A landscape with many peaks, sampled at points; each row gives a point and its height.
A climber steps from a point to the highest of its 2 nearest points, and stops where none of them is higher. Distance is the straight distance between rows; heights are no part of it.
z566 (h 2.25): [ -2 -12   4  -5 -10  -5  33  16  -1  10 -21  -6  -6 -12 -42 -14  18  15
  -1   8  12  18  -2  -1   2  -5  -1 -15  35 -11  -8 -27  17]
z537 (h 5.05): [-17   2   7 -10 -10   9  -4 -11   8 -28 -12 -14  -2  -4 -10  12  10  -4
 -15 -11  -2  -7   2  -8  -4  15  12  -6   3  13  -8   5  -4]
z91 (h 4.99): [ -6  14  -2 -29  -2  20  -2  -4  -1 -11  19   3   7 -14  -4   6  -4  15
 -15  -8  -4  -5 -18  -9 -34  31  11   6  11 -12  11  25 -17]
z127 (h 2.62): [ -4  -4  -4   4   5   9 -19 -20   3   0  -3   3   1  15   9  17  -2   6
  -2 -20   6  -5   3   3   1   8  -4  13 -22   8  -8  10   1]
z430 (h 2.66): [-18 -19   4 -12  11  25 -25 -14  18 -23   5  11 -23  -2  -5   4  -6  -9
 -10 -21  10 -14   2   7  -9  28 -10  -3 -14  29 -13  -6   1]
z449 (h 3.57): [  4  -4  -9  11 -13   6 -21 -11  -4  13  -8  15   9   6  19  12  -6  -8
  19   8  11   6  21 -17  13 -16   9   1 -15   5   8  24   6]
z210 (h 2.59): [  1   8  -3  22  24 -11 -23 -29  -4   9   3  -9  21  28  25  23  -6  20
   1 -13  -3  -3  -5  -5  11  -7 -15   6 -42   8   3  15   0]
z5 (h 4.61): [  6   2  -4  -3  14   2   8 -18   8   3   4  21   6  19   8   7  -4   1
   8 -19   7 -12 -14  15 -11  -5   0  21   8 -10   5  34  22]
z844 (h 2.96): [  4   3   2   1 -30 -10  -6   7 -12  33   7   7   2  -1   9   0 -15  -5
  13  31  -6   8   2  -6  12 -12  -6  -2 -14 -10   2   2  -9]
z55 (h 3.19): [  7  -3  -7   0 -24   3 -21  19 -14   9  -7  -3 -10  -2  11   3  -8 -21
   7   9   1   6  13  -6  14  -1  -4  -8  -4   5  -5 -16 -26]
z350 (h 2.99): [  6   5   4   5   4 -21  25 -12  15  16 -13   5   9  -7   9  -9  -3   6
  10  16 -13  -7  -4   5  13 -34  -7  20  -3 -25  -3   7  29]
z743 (h 5.50): [-18 -19  -1  -4 -10  23 -37  -6 -18  -1  21   5  -7   7   0  10 -15  39
  18 -12  10  12  19 -14 -14  -3  -8 -35 -28  25  11   9  17]
z115 (h 2.27): [-22  14  22   1  24  14 -12  -9  18 -22   6   0 -10   2   4   5   5  -8
 -28 -26   1 -16 -13  13  -7  43 -13  18 -19  26 -11  -5 -13]
z18 (h 4.76): [ 14 -13 -12  16 -11 -10 -18  28   4 -27 -18   7  -6  -1   8 -16   8 -57
  20  13  19  -9  36  -3  24 -22  22 -10   9  22  -1 -16 -18]
z235 (h 4.95): [-19 -26  -2  -8  -8  26 -27 -16  -2  -4  10   9 -14   0   2  16 -13  24
  11 -21  13   1  11  -6 -19   4  -1 -17  -7  10  12  12  28]
z372 (h 3.65): [-28  -9   9  18  22 -17  38  -6   3  -8  -3 -21   6  16 -22  19   9  24
 -17  -9  19  16  -5  -9   3 -15   3   7  16  -2   6 -27  41]
z945 (h 3.29): [-29 -26   0   6  13   4  27   2  -1  -4   0 -11 -10   7 -20   7  -1  22
 -14 -19  22  22   2 -10 -10 -14   6  -3  24   6   7 -26  38]
z57 (h 4.56): [-15 -22 -10 -18   8  28 -16 -28   5 -11  13  26  -6   1   5   7 -10  10
  15 -34  17  -7   4   7 -25  11   3   0   2   6  10  26  22]
z585 (h 0.93): [ 10  19  -4   4  -2 -17   0  10   3  19  11  25   9   7  26 -16   0 -27
  -2  25  -6  -5 -10  25  13 -27  -5  42 -17 -15   7   7 -28]
z30 (h 5.32): [ -8  14  -5  14  -7  -1   0  -3   6  -7 -21 -33  23  18   2  14  13  11
   1   4  -8  -1   5  -8  25 -13   3  13 -13   7  -4  -9  10]
z446 (h 3.39): [  6  -7  -2  22   7 -16  32 -19  13  21  -9   8  -5   7  -1   4 -16  20
   7   6   1   2  -2   4   6 -30 -14  10  12 -17   6   5  46]
z200 (h 2.92): [ -8 -12  -4 -11 -30   6 -36  -4 -11  -4  14  11  -2  -8  12  20 -11  -3
  23   9   3  17  25 -31  -3  20   6 -42   4   5  15  18  -2]
z587 (h 1.94): [ 15  -5  -4   3   1   7  32  21  -2  16 -13 -18  -9 -15 -38 -19   0  12
  -3   8  -1   6 -21   4  -3  -4  -5  -1  23 -11 -13 -30   8]
z272 (h 2.13): [-16   9  12   2  13   9 -15 -10 -14  -7  24 -13   3  10   4  10   1  27
 -27 -17   2   0  -8  10  -5  13 -26   1 -56  27  -4 -10  -5]
z616 (h 1.36): [  6 -14  -7  18  11   7 -10   9  11 -22 -32 -10  -6   9  -8 -11  19 -45
   1  -4   9 -15  26  13  29 -11  11 -13   6  29 -24 -18 -16]
z286 (h 0.96): [  4   9  -2  -4 -18 -13  -2  23   2 -18  -9 -13   4   3   3 -10  12 -37
  -3  22  -5  -8  12  -1  21  -8  12   5  18  -1  -2 -16 -31]
z360 (h 2.98): [-31 -32  -2  -9  13  18   1 -12   2 -15   2  -3 -17  -4 -12   8   1  18
  -6 -38  18   8   7  -8 -24  -3  11  -8  15  16   8 -12  40]
z328 (h 1.12): [ 12  21  -8   6  16 -15  -2   5   6  -2   4  21  19  22  32  -7   8 -35
   7   7  -2 -19  -1  23  20 -19   6  40  -2  -5   2   8 -14]
z161 (h 1.59): [ 20   1  -7  -4 -16   2  13  32 -10  15  -9 -21  -5  -7 -24 -16   2  -5
   0  17  -9   9 -16   1   6  14  -4  -8  26 -13 -17 -32 -17]
z4 (h 2.14): [ -4 -22 -15  -9  10  21  11  -1   0   3   4   8 -13   6 -14  -8   1   9
   1 -26  13  -4  -7  10 -13  -9   7   3  24  -1   1   1  23]
z663 (h 3.00): [-31 -21  12  10  19 -28  26  -5   9 -14 -20  -3  15  16 -22   6  36   7
 -14 -13   4   5  -1  -1   5  -5  18   0  30   0   6   8  27]
z389 (h 4.02): [  0  -7  -7  13  -7   6 -22 -11   2  -5 -13  -5   4  -5   7  16  -9   9
  12   3  10   3  36 -31  11  -1  12 -18 -19  23   6  15  18]
z519 (h 2.23): [  8  17   0 -13  -7  -3   7   1  11  -6   5  22  15   3   8  -1   0 -26
  11  14   0 -14   2  15   3 -11  14  19   1 -15   7  22  -2]
z370 (h 2.08): [ 21   4  -9 -20   1   6  33  19  16   3   9   0   7 -26 -10 -21   5   1
  -9   9 -15 -17 -28  -2 -32  24   7 -12  26 -30   0  16 -15]
z854 (h 1.89): [ 18  20  -4 -12  19  10  39  17  11  -2   5   0   8 -19 -10 -20  11   2
 -13  -5 -10 -19 -34  12 -18  12   3  10  15 -20  -8  16 -15]
z416 (h 4.41): [ -5   2  -2  26  14 -13  16  -8  11   7 -24 -25  17  25  -3  12  11  19
   3  -4  -1  -3  -3  -8  24 -22  -4   9   3  -1   6 -13  31]
z597 (h 1.61): [ 14  -2  -5  17   9  10 -10  13   4 -13 -26 -17 -18   7   2  -9  13 -34
  -7  -5   5  -7   8  14  21   0 -13  14  -1  22 -24 -31 -29]
z206 (h 2.26): [ 19 -10  -6  -5 -26  -8 -11  20 -13  -3   9  21  -6  -2   8  -4  -7 -44
  14  13   4   5  11   2   0   7  10 -12  26  -5   3  -2 -14]
z79 (h 3.43): [  2 -20 -10 -15  -1  11   2  22  -4 -11  -6  -9 -13  -8 -30 -15  19  -8
  -7 -20   9  -2  -7  -2  -7  24   9 -22  35  13 -21 -26 -17]
z866 (h 0.75): [  5  25   5   7   2 -16   1   3 -14  23   3  -1  11  10  25  -5   4 -10
 -11  26 -12   8 -13   8   9 -20  -6  38 -23  -9   9  -8 -42]
z61 (h 1.86): [ 13   2   9   9   7   5 -25   0 -12  -5 -14 -11 -18   6  13  -4   5 -21
 -24  -2  -2   2   1  12  12   7 -20  16 -11  13  -9 -23 -42]
z31 (h 2.10): [ -6  10   7   0   6  12 -12  -3   1 -18  -4 -17 -13   0  -1   4   5  -4
 -25 -13  -2  -2  -6   9  -7  30 -13  12 -15  13  -9 -14 -29]
z604 (h 3.31): [ -1 -16  -8  -5 -34  11 -28  14 -11   8   5   4  -9  -4   2   7 -10  -1
  28   8  17  16  14 -30   4   6   1 -45  21   1   9   0  12]
z488 (h 1.77): [ 17  22  -2 -10  10  11  11   5   7  -2   7   8   6  -1  14  -7   4   0
 -14  -4  -4  -4 -26  15  -8  14   2  29  -1 -11  -2  18 -39]
z763 (h 3.44): [-14   0  16  15  12  16 -16   4  14 -12 -16 -28 -16   4 -14   4   1 -12
 -18  -6   4  -7  11   5  14  21 -17  -3 -19  41 -23 -35  -8]
z793 (h 3.41): [  3  -7  -7  24  24  -3 -20  -1  18 -28 -33  10   3  -3  15  -7   6 -37
  14   3   7 -17  32  -5  36 -11  19   4 -12  35  -6  -7  -8]
z246 (h 3.83): [  5   1   0 -11  15  13  30  -7   2  15  18  18 -10 -22  -5  -7 -14  33
  -4  -8 -11  -2 -22   9 -37  -3  -8   9  12 -18   7  16  22]
z899 (h 1.72): [ 23  27   0  -8  25   2  26   7  13  -7   6  10  19   5   1 -17  14 -11
 -12 -17  -3 -15 -27  25  -7   4   9  31  12 -13 -11  22 -11]
z241 (h 0.69): [  6   7  -5   6 -25 -23   0  36   6  20  -6   0   6 -10   3 -13   2 -27
  17  41 -11  -5   8   1  28 -30   1  23  -4 -10  -3 -29 -24]
z971 (h 3.34): [-10  -1   4  -3  17  -6  33   3   8 -10  -8   2   7   7 -26  -8  30  -3
 -13 -18   3  -4 -13  11  -1  -7  17   3  29   0  -4  12  14]
z858 (h 3.71): [ 12  -2  -6  -4  35   8  31  18   6  -6   2   7   2   2 -28 -20  19  -8
 -11 -28   8 -17 -19  24 -17   1  16  -1  35  -6 -13  11   8]
z796 (h 1.92): [ 13  -4 -10 -10  -3  14   9   6  -5  18   3   5  -8   1  -8  -5  -7   2
   2  -5   5  -3 -10  13   0   0   0  10  12 -11  -9   8  -1]
z135 (h 0.47): [  6   4  -6  19 -19 -11 -10  31 -16  33  -8 -15  -2   3  12  -5  -4 -21
   5  36  -5   9  10  -3  32 -27  -4  18 -20   7   4 -30 -28]
z341 (h 4.51): [  1   8  -5 -22  18  24  -5 -15  -1  -5  24  19   2  -6  12  10  -2  13
 -14 -23   4  -1 -22   8 -27  33   7  19  -9  -8   6  24 -21]
z383 (h 4.25): [  4 -10 -11 -11  12  21 -23 -35  11 -17   9  31  -5   7   9   6   0 -14
  11 -24  19 -14   6  19 -10  20   5   4  -1   8   9  37   9]
z550 (h 2.60): [ -1  12   6  -3 -20   6 -13  -8 -19  30  16   3   3  11   6   7 -12  20
   4  14  -5  16   4  -9   4 -12 -12  -9 -25  -3   6  11  -9]
z254 (h 3.69): [ 13 -16 -13  31  29 -16  -7 -23  10  -9 -22  -6  13  24  16  18  -9   3
  24 -17   5 -22   4 -15  27 -18   5   5  -4  15  -1   8  23]
z779 (h 5.14): [-17 -14   1 -25 -12  10   8 -12   7 -14   3   7 -12  -5 -18  13   4  19
   4 -16   8   5   8 -17 -19   8  18 -21  27  -4  11  20  27]
z782 (h 2.50): [ -5   5  20  -2 -10 -16 -32 -14 -25  -9   0  -2  -7   0  25   5  -4  -8
 -18  17 -10  11  13 -13  -1   3  -7  -7 -36   8  29  -6 -40]
z481 (h 2.31): [-10  25   4   2   9   1  10 -15   2  -9  -4 -24  15  12   1  15  13  21
 -11 -19  -4  -9 -19   1  -1   6   0  27 -11  -6  -7   9   3]
z549 (h 4.13): [  4  -9  -9 -27   7  28 -23 -17 -10  -1  29  27  -7  -2   8   3 -11   9
   3 -18  10   8  -8  15 -23  20  -1   4  -3   1  15  19 -19]
z88 (h 3.86): [  8 -10 -17 -11  -9  15 -14 -25  -5   3  16  37   1   5  11   9  -9 -15
  19  -2  18   0  17  14  -7   8  12   6   2 -10  19  46   7]
z590 (h 4.43): [ -9  -1   0   8  -6   8  -8  -5  -6 -11   3 -26   6  11  -8  21   8  35
  -7 -15   2   3  22 -21   2  -4  -6 -14 -26  22   4  -5  30]
z452 (h 2.77): [ 25   9  -3  -7  -9  -9   7  28  -6  28  16   9   8 -26   6 -17 -20 -11
  -5  18 -26   5 -23  -3 -24  29  -9  -8   9 -30  -2  -8 -30]
z340 (h 1.16): [ -3   0   1  -2   3  -6   0  10  10 -29 -24 -13   5  11 -19 -12  34 -34
  -1   0   1  -5  14  11  25  -4  18  -7  21  12 -24  -8 -19]
z229 (h 5.45): [ 12  -1   7   0 -11  -9  -1  -3 -18  47   8   8 -10 -15  -4 -14 -15  18
  18  25 -16  16 -13  15   3 -18 -24  -9 -16 -24  -7  -4   7]
z692 (h 3.51): [ -2  -8   6  -6  -4  -5  25 -17   4  13   8  22 -12 -18  -2   0 -19  31
   6   7 -12  10  -4   8 -18 -13  -9   3  14 -28  10  21  37]
z447 (h 1.96): [ 16  18   1 -17 -10  -1   8  13   1  -4  12   7   4  -9   9  -4   1 -22
  -9  11 -10  -7 -10   5  -5  10   7  18  15 -17   1  13 -27]
z824 (h 2.45): [-15 -14   2   2  21  10 -16 -17   8  -9   1 -13  -3  10   4  14  -4  15
  -5 -38  11 -14  -4   1  -6   7  -8   5 -19  21  -8  -7  28]
z708 (h 3.20): [-18 -12   8  -1   5  -3  44 -11  11  -3   9  16 -14 -23 -13   1 -15  30
  -3   2   0  20  -7   0 -27  -6   2  -9  29 -22   9   4  35]
z450 (h 4.38): [-22  11  11   6   4   4  -9 -12  21 -33 -24 -19   1   3   1   4  17 -21
 -17   0  -6  -9   9  -4  15  21   1   0  -8  28 -10  -5 -15]
z309 (h 4.62): [ -9 -11  -4  17  19  -9   5 -26   6  -6  -2  -4   6  24  12  25  -7  19
   5 -27   7 -16  -3 -19   4 -12   0   6   2   0  14  18  37]
z457 (h 1.55): [  3  25   4  24  28  -7  -8 -13  16 -12 -21 -14  15  23  34   8  16 -14
   7 -14  -9 -17 -11  19  28   0 -14  33 -17  10  -9 -11 -22]
z879 (h 3.45): [ -5  14   1 -10 -27   1  -6  13 -26 -12  15 -32   5   2  -7  10  -1  24
 -13  12  -7  10   4 -12  -7  27  -6 -21  -9   7   3 -18 -13]
z855 (h 0.14): [ -4  20   8  14 -11   1 -16   7  -9 -16  -9 -34   4   7   4  13   5   6
 -12  18  -9   5  26 -15  19   4  -6  -4 -34  23   4 -13 -16]
z65 (h 2.68): [-12  18  11  30  28  -7 -24 -15  20 -18 -20  -8  11  11  20  15  -4  -7
 -14  -2 -11 -15  10  -5  18  12 -11   6 -35  33   2  -2  -7]
z607 (h 4.19): [ 22   2   3   1 -19 -34  -1  10 -13  40  11   2  -5 -36  10 -18 -12   2
  25  37 -23  14 -12  11   3 -17 -14   3 -24 -34 -17 -16  -8]
z741 (h 3.40): [  5  -5  -6 -29 -23   1 -18  -9  -3   6  28  31   1  -9  12  12 -11 -24
  22  11   9   4  11   1 -10  19  10  -6  13 -19  32  37  -4]
z121 (h 2.44): [-17  20  29  20  26   1 -20 -17  14 -11   1   3   3  12  16  12  -3   1
 -25 -12  -2 -15  -3   3   5  28 -25  18 -41  27   0  -2 -15]
z571 (h 3.01): [ -8   3  11  26  29  -7 -29  -7  19 -26 -33   1   3  -4  19   2  -7 -31
  -5  17  -7 -12  25 -18  28  -1  -4   9 -23  35   7  -7 -12]
z896 (h 2.51): [-32  18  10  -5  13  -8  18 -15  11 -28  -6 -28  22   3  -7  10  26  11
 -17 -27  -4  -9 -25  -1  -8  18  17  10   1   7  -8  10   6]
z720 (h 0.94): [ -8   9   1  -6  -2 -17   0  18   6 -45 -15  -8   2   6   1 -10  34 -50
  -3  14  -5 -10  17  10  20 -12  29  -1  21  10   4 -14 -33]
z299 (h 2.15): [  6  18   2   4   4   2   0 -10 -26  21  23 -22  14  24   2  14   1  37
 -10  -2  -9  11  -9   0  -3 -16 -21  12 -43   6  10   3   2]
z839 (h 4.89): [ -3 -16  -1 -12 -11  11  11  -9   5   0   5  30  -9  -9  -9   0  -5   9
  14   3  11   5   6   1 -15  -5   7 -18  33 -16  17  30  37]
z968 (h 5.71): [ 18 -12  -2 -12  -3   8  19   7   3   6   7  24 -16 -22 -19 -16  -7   5
  17   2   5   0  -4   8 -14 -13   4 -16  35 -18  -1  10  23]
z531 (h 2.67): [  5  -3  -5  -9 -26  -2 -12  13 -11  -7  -2  -1  -9  -2  -1   1  -5 -28
  -4  -1  -3   8   8 -13  -1  22   1 -17  26   1  -5  -9 -22]
z546 (h 3.96): [ 17 -16  -3  22  11  -1 -25   8   3 -30 -18  17 -15  -3  12 -11  -4 -57
  11   5  19 -18  44   2  22  -4  13  -5  -4  33   0  -5 -17]
z316 (h 4.15): [  3  14  -8 -20 -14  10   1  18 -13  -5  10 -21   3  -7  -6   4  -7  12
 -13   0 -10   3 -11 -12 -19  30   1  -9  10 -10  -1  -5 -25]
z43 (h 5.08): [-11  -5   1   1   4   4  10 -21   8   4   6   9   0  14   5  22 -13  23
  -4 -22   2  -5  -6   0 -15 -11   2   8  10  -8  13  27  36]
z514 (h 2.30): [-12 -22  -9   1  24  14   5  -9  -5   3  13   1  -9  11   8   8  -3  17
  -4 -43  12  -1 -19   9 -19  -8  -3  13   6  10   0  -6  31]
z588 (h 3.87): [-25   4  19  10  15   1  -2  -6  22 -28 -18 -26   3   3 -23   4  20 -13
 -16 -23   4 -13  -3   0  10  22  -2   2 -15  31 -24 -22   4]
z940 (h 4.57): [-17 -20   1 -17 -14  15   7   7   5  -2   3   0 -17 -10 -25  -5  -3  23
   8 -15  12  16  -1 -18 -16   6  11 -28  36   0   5  -9  26]
z740 (h 2.87): [ 18  11   5  -9  -3  -5  20   1  -5  29  17  -1   2 -32  -3 -14 -17  37
   1  26 -27   3 -23   4 -21   6 -11  -2 -10 -34   0   8   0]
z60 (h 4.20): [ 25   0  -9   2  28  14  27   4   0   0  11  30  -5   7 -16 -25  -2  -8
   5 -25  17 -17 -12  34 -12 -15   6   4  30  -9  -7  18  22]
z280 (h 1.37): [ 18   3   5   3 -11 -23   0   1 -17  49  20  25  -5 -10   5 -21 -15 -13
  10  29  -5  11 -22  15   4 -23 -13   3 -29 -17  -3 -11 -34]
z54 (h 1.65): [ 11   7   0   2 -11   0  -5   4 -31  42  11   4  -4   4   8  -7 -16   0
  -3  13   1  21 -17   7   2  -8 -19   1 -19  -8   3 -12 -39]
z38 (h 0.28): [ -1  15   2  17 -13  -6 -12  14 -17   6 -15 -31  -1   7  12   6   4  -7
  -9  23  -8  11  12  -3  21 -12  -6  12 -20   8   2 -27 -35]
z840 (h 2.90): [ -5  16  11  -6 -25  -7 -21   5 -27  -4  19 -14   1   6  13  12  -9   5
 -17  14 -17  19  14 -19   0  13 -13 -21 -22   1  16  -1 -28]
z214 (h 4.16): [  2   8  -5  -8  18   6  26  -8   5   7   8  10   3   2  -6   0   3  19
 -10 -21  -7 -10 -32  10 -20  -1  -2  23  12 -17   6  19  13]
z198 (h 2.29): [-17  -4   3 -10  18  22 -11  -4 -11  -4  27 -19  -8   3   2   7  -2  29
 -14 -32   6   0  -6   6 -13  11 -14   0 -36  21  -6 -23  20]
z494 (h 5.77): [-16  -2   0 -13  -1   4   5 -19   9 -17  -6  -3   3   9 -11  13  15   9
  -9 -22   3  -2   1 -10 -11   1  18  -5  14   6  -1  14  31]
z319 (h 2.58): [  6  15   6  -6 -15 -16  16   4  12  15  -1   6  15  -6   5 -10  -1  -7
  14  31 -17  -9   2  15  11 -23   6  20  -8 -26  -6  10   4]
z846 (h 3.42): [  6  -2 -13 -15  -6  12  17  27  -5   9   8 -16   5 -14 -22 -10  -2  15
  -5  -5 -11   3 -23 -14 -29  26   7 -23  32 -10  -6 -18 -10]
z902 (h 2.57): [  7 -26   2  -7   1   0  36  19   4   4  -9   6 -20 -30 -32 -26   4  17
   4   8   4  19  -9   5 -11  -7  -4 -27  42 -25  -5 -21  20]
z601 (h 2.63): [ 17  -1   8 -18 -15  -9   8  -3  -5  22  14  18  -9 -39   5  -9 -15  15
  22  19 -17   2 -12   7 -21   0  -8 -13   3 -32   3  17   8]
z536 (h 2.91): [ 19  -9 -20  -8   6  16  13  39  -6   3   2 -13  -2  -9 -27 -24   8 -14
  -3 -17  -8  -3 -17   0 -19  27   4 -28  42  -3 -13 -27 -27]
z657 (h 1.91): [  2  18   1   3   8   7   0  -6 -29  31  20  -6   4  16   4  -5  -7  23
 -17   2  -4  14 -24   9  -1  -4 -18  17 -30  -3  -2  -4 -28]
z778 (h 3.75): [  6  -3   4 -10 -26  -3   4  21 -12  22   2  -4 -11 -18 -19 -11 -13  25
  15  19  -5  21  -9 -14  -8   9 -13 -26  26 -22  -1 -20  21]
z263 (h 6.09): [  3  -9  -5  -1 -10 -16  -5  19   7 -26 -17   7   6   4  -6 -11  24 -48
  13  17  11  -6  40  -8  27 -17  38 -21  21  14  -4  -2 -11]
z826 (h 4.63): [  2 -14  -8  -6 -29 -15 -15  18   4 -21 -17  -1   1  -4  -9  -1  12 -42
  10  12   7   5  31 -27  15   9  19 -35  28  10  -3 -11 -11]
z723 (h 3.09): [ -5  -9  -4   6   1  20 -15   4  -2  -1  -7 -24 -16   6 -15   3  -2   6
 -10 -17  13   3   3   2   6  12 -12  -7 -12  25 -23 -33   0]
z197 (h 1.15): [ 18  -7   2  11 -10 -16 -11   9 -21  42   9  27  -8  10  20 -19 -10 -32
   9  23  10  10  -7  14  16 -30 -11  17 -21  -7  -4  -9 -39]
z440 (h 4.50): [ -8  -2  -5  17   2  -5  -9 -11  10 -16 -26 -16  15   6   1  11   7   6
   3  -5   2   1  25 -24  21  -8   8  -5 -15  20  -1   1  17]
z486 (h 4.88): [ -6  20   8 -24 -26  -2  15  -2   6  -6   7  -8   6 -12 -11   1  -2  16
  -4  19 -12   1   0 -16 -19  12  14  -6  10 -20   9  20   7]
z934 (h 4.82): [ 30  -6  -2  -3  20   6  25   4   3   4   8  29 -22 -17 -16 -28  -9  -2
  14  -4   6 -13   1  38 -15 -20   0  -9  27 -24  -7  17  27]
z379 (h 2.74): [-34   2  12   3  13 -12  25  -3   6 -19 -15 -25  15   6 -26   8  36  22
 -22 -17   2   6 -14  -6  -3   9  20   5  15   6   0  -9  23]
z613 (h 1.34): [  6  13 -12  19  30 -15  -1  -7  15  -7 -14   2  23  34  28   4  11 -18
  15 -14  -2 -27  -9  16  29 -19   0  27   0  -2  -6  -1  -5]
z258 (h 1.76): [ -7  28  12  22  16  -6 -14 -11   5 -14  -5 -18  13  17  28  10  13   1
 -13  -3 -12  -2  -9  14  15   5 -12  31 -36  10   1  -6 -27]
z668 (h 4.14): [  8  -9  -9  26  10 -11  -5 -15   2  16 -13   0  13  27  16  11 -12  12
  15  -5   5  -8   1 -15  13 -26  -4  17  -8   2   7  15  33]
z576 (h 4.17): [ -7  15  13 -12 -25 -13  14  -2   6   9  -1  -3  12 -10  -2   3  -6  22
   8  33 -15   3   6 -17   1 -12  -2   3   0 -24  10  17  23]
z973 (h 3.84): [ -7 -18  -3  22  20 -16  32 -11  20   5 -17  -6   2  21  -7   9   1   7
   4 -10  11  -3  -7  -3  14 -23  -3   9  22 -12   5  -4  36]
z528 (h 3.82): [ -1 -18 -11   3 -32  -3 -29  13  -2 -11 -11  -7  -8  -6  -2   4  -4 -14
  18  10   8  15  34 -39  14   9  10 -48  20  13  -2  -8   5]
z759 (h 2.97): [  9   5   6 -26 -29  -8  -3   3  -6  18  22  30   0 -17   4   0 -17 -10
  20  29  -4   2  -1  -2 -11   8   5  -5   9 -30  10  26   1]
z829 (h 4.39): [  0  -6  11   2 -17   6   4   7 -12  32   4   3 -21 -21 -12  -9 -17  37
  15  22  -6  27  -5   1  -6 -11 -24 -22   7 -19   0  -8  27]
z736 (h 3.99): [-15 -26  -7 -18   0  11   8  14  -4 -11  -8 -10 -15  -2 -34  -8  17   8
  -7 -25  17   8  -1  -1 -10   4  15 -18  31   6  -8 -23  18]
z454 (h 0.92): [ 12   0  -4  17 -19 -32  -7  29  -7  28   9  25  -2  -3  10 -23 -11 -37
  19  38  -2  -1   1  16  16 -36  -4  21 -13 -10   1 -18 -29]
z823 (h 3.58): [ -4   8   9 -10 -40 -30   1  10   9  17  10   9   7 -21   4   1  -8   1
  19  47 -10   1   9 -16   8 -10   6  -3  -7 -19   5   7   8]
z312 (h 1.95): [ -6  22  16  13   8   1 -14 -22 -12  -5  10  -9   7  16  23  13   1  14
 -29   2  -6  10  -1   8   0   5 -18  10 -48  20   9   4 -26]
z166 (h 2.83): [-28 -26   8 -17  18  26 -14 -17  13 -24   3   1 -15 -10  -9   4   0   3
  -3 -39  17 -12   4   0 -16  21   6 -13   3  20 -12  -5  29]
z305 (h 2.34): [ -5  18   3   6  -4  -5 -12 -19 -10  23   9  -3  20  23  14  15  -3  26
  -3   8 -10   6   3  -2  -2 -14  -7   9 -39   1  11  21   0]
z407 (h 2.35): [ 36  13  -5 -20   3  -4  23  20   9   7  26  16   5 -27   7 -21  -7 -18
  -2  17 -18 -15 -17   6 -32  27  -2  -7  12 -36  -1  10 -36]
z419 (h 2.88): [  0   0  -1  17  11   1 -29 -24  -2   5  -5   5   8  12  25  10 -10  -7
  -5  -2   2   4  17  -4  15  -5 -10   4 -39  17   5  15 -15]
z868 (h 4.90): [-10  -8  -1  11   0  10 -24 -13 -14   2  13  -6   2   9   3  15  -9  35
   0 -14   3   6  22 -19   2  -6 -15 -29 -46  34   9   7  22]
z49 (h 4.05): [-15  -1  -3  15   7  -5  18  -9   4 -16  -2 -29   5  14 -12  19  10  33
  -9 -15   6   6   5 -19   0  -9  -1  -4   0  13  11 -11  41]
z221 (h 2.89): [ -7 -16   7   3   6 -15  44  -3  11  -3  -4   7 -22 -39 -20 -17  -4  28
   1  12   1  29   4   7 -20 -11  -2 -23  29 -25  -5  -9  25]
z658 (h 3.85): [ 13  -4 -14  14  -5   2 -14  14   4  -3 -19   2  -7   4  16  -7   3 -33
  15  11   9  -6  22   1  27 -19   6   7  -4  12  -6  -8 -16]
z103 (h 3.21): [  8  -5  -8  20  12  -5 -25 -27  -5  12  -3  24  20  12  36  15 -12 -12
  17   7   7  -4  18  -7  11 -12   8  14 -32  12  14  27  -2]
z752 (h 3.38): [ 27   6   6  -8 -14 -15   4  16 -11  39  11  -1   0 -38   2 -20 -17   9
   8  31 -28  10 -19   3 -15   9 -16 -12 -10 -31 -13 -13 -12]
z602 (h 1.23): [ 14   6  -1  -8 -22 -16   8  34  -6  -3  -7 -13   8  -8 -10 -14   2 -31
  -4  20  -9   7   0  -5  11   9   6   0  33 -10 -11 -26 -26]
z321 (h 5.89): [ -9  12  -1 -29 -14   2   3  -5   0 -20   3   2   9  -9  -8   8   3  -6
  -7   1  -6  -9   1  -9 -16  27  18  -6  22 -14   6  23 -10]

Where does a climber stop that starts at each point below?
z720 | z263
z286 | z43
z272 | z30
z4 | z30
z454 | z321
z488 | z30
z430 | z743
